Each row is a point on a tangle of strands that fork, close into loops and nearly touch. The rows are in no order.
Points whose rows are less than 23.2 apart are linked; no others are. Some points are linked to none.
K882: [ 17  -6  -5  12  13   7 -15  20  34  -5  18  13  -5]
K259: [-18   6   1 -14 -19   7  10   3 -11  -8 -18   0  -6]
K375: [ 23  -9   1  17   9   8 -10  10  11  -4  19  21  -5]
K672: [-21  23  -2 -12 -14  -5  -2  -9 -13  11 -11  -9 -10]
K743: [ -2  -9  19  -3  -9  10  16  -9 -28  -8  -5  13   6]
K901: [ 16  -4  -4  19  -8   6 -10  -1   8   7  11   7  -1]
K893: [ 12 -13  -8  -4  31 -18  -6  12  36  -1  11 -17   9]
K34: [ -2  12   1   5   1  -4   1 -13 -21   9  -3   0   1]
K770: [ 9 -1 -7  8  6 -1  1 -5 -6  2  0 -2  3]
K731: [ 11  -8  13  16 -12   8  -1 -12 -17   6   9  17   4]
K980: [ 18  -8 -10   4  30 -14  -8   7  19  -1  13  -2   1]
K427: [  3 -10  -8  -6  17  -6   0  10  43   0   4 -28  15]
K417: [ 14  -6 -11  11   9   2 -10  10  31   3  11  -6   1]
K479: [ 10 -14   6   5   5   4  10  -2 -15  -9   0  12   7]
K873: [ 11  -5 -11   6  10  -3  -2   1  10   1   2  -6   2]
K349: [ -3  -3   2  -4  -7   5  11  -2 -13  -8 -12   4   1]
K287: [ 20  -9  -7   8  27 -11  -6   7   8  -4  14   7   1]
K659: [ -3   4 -12  -8   6  -5   3  -3   6   4  -8 -18   2]
K455: [ -5   8  -8   2 -18   0  -4 -10  -1  11 -10  -7   0]
K596: [ 13  -4  -9  10  16   3 -16  18  42  -1  17   0  -1]
K688: [  6  -4  12  10 -14   6   3 -13 -22   4   0  11   4]
K290: [ -4   0  18   5 -26   6   2 -16 -26   6  -3  14   4]
K955: [  7   1  -2   8   5  -1   3  -9 -14   5   1   2   3]
K497: [-23  12  21  -8 -30   5   4  -4 -30   0 -10  14  -7]
K26: [-10   2  -1  -8 -15   6  10   2 -10  -7 -17  -1   0]
K717: [ -8   6  -9 -17   8  -6   3  -5  10   7  -7 -22  -1]
K296: [-16   5  26  -5 -30   7   2 -12 -29   1  -7  15   0]
K715: [ 13 -13   3   7  16  -3   8   0 -14 -10   2  12   7]
K919: [-19  19   0 -14   8  -5   6  -4 -17   1  -8  -8 -10]
K725: [-11  16   0  -5   6  -5   4 -10 -22   5  -6  -4  -3]
K894: [ 10  -1 -10  12 -14   3 -10  -6   8  10   2  -1   2]
K646: [-25  21  -4 -24   6  -5   5   1  -6   1  -8 -14 -15]
K413: [-21  15  -7 -22   3  -5   4  -2   4   6  -9 -23  -8]
K537: [  3   3  -9   6 -19   0  -7  -8   4  13  -6  -7   2]
K948: [-32  15  28 -13 -37   4  -2  -1 -30  -3  -6  18 -10]
K696: [ 16 -11  -3   8  21  -7   3   1  -6  -6   9   9   5]
K138: [  0  -8   8  -3  -2   7  14  -2 -18 -10  -9  10   4]
K211: [-15  18  -6  -6 -15  -3  -3 -10  -9  11 -10  -9  -6]
K689: [-36  19  12 -17 -19   5   5  10 -19  -9  -7   9 -23]
K420: [  6 -15  -7  -7  26 -13  -2  11  42  -2   9 -25  13]
K191: [ 18  -8  10  19   1   7  -3  -5 -12   2  16  21   2]
K433: [ 15 -12  -8  -3  32 -19  -7   9  27   0  13 -12   5]
K516: [-26  17   5 -14 -33   0  -3   0 -14   1 -16   2 -12]
K820: [  3 -11 -13   1   9   0   0  10  37  -3  -1 -20  14]
K201: [-28  15   5 -16 -14   5   8   8 -15 -11 -14   2 -16]
K822: [ -2  -8  27   1  -6  10  12 -12 -32  -5   0  16   7]
K908: [ 22 -10   3  17   9   6  -6   4  -1  -2  18  19  -2]
K518: [ 20  -6  -3  15   9   8 -14  14  20  -3  22  19  -8]
K315: [ 14  -6 -11  10   7   0  -6   3  20   3   6  -5   2]
K761: [  3  -9 -13   2   2   2   1   9  30  -6  -7 -16  11]
K208: [ -1  -7 -10 -12  18  -9   6   6  21  -4  -6 -23  11]

A tip is a point with one link. Name the tips that can be reached along the links from each point below, in the order of the rows.
K537 | K672, K901
K433 | K689, K822, K761
K296 | K659, K948

A piece is all that can be reached along the links. How many separate loops has the piece of each point below (a circle has one, a figure eight two, a Y none), and how many tips (points with one link)?
K518 | loops 0, tips 2
K287 | loops 0, tips 3
K901 | loops 0, tips 2
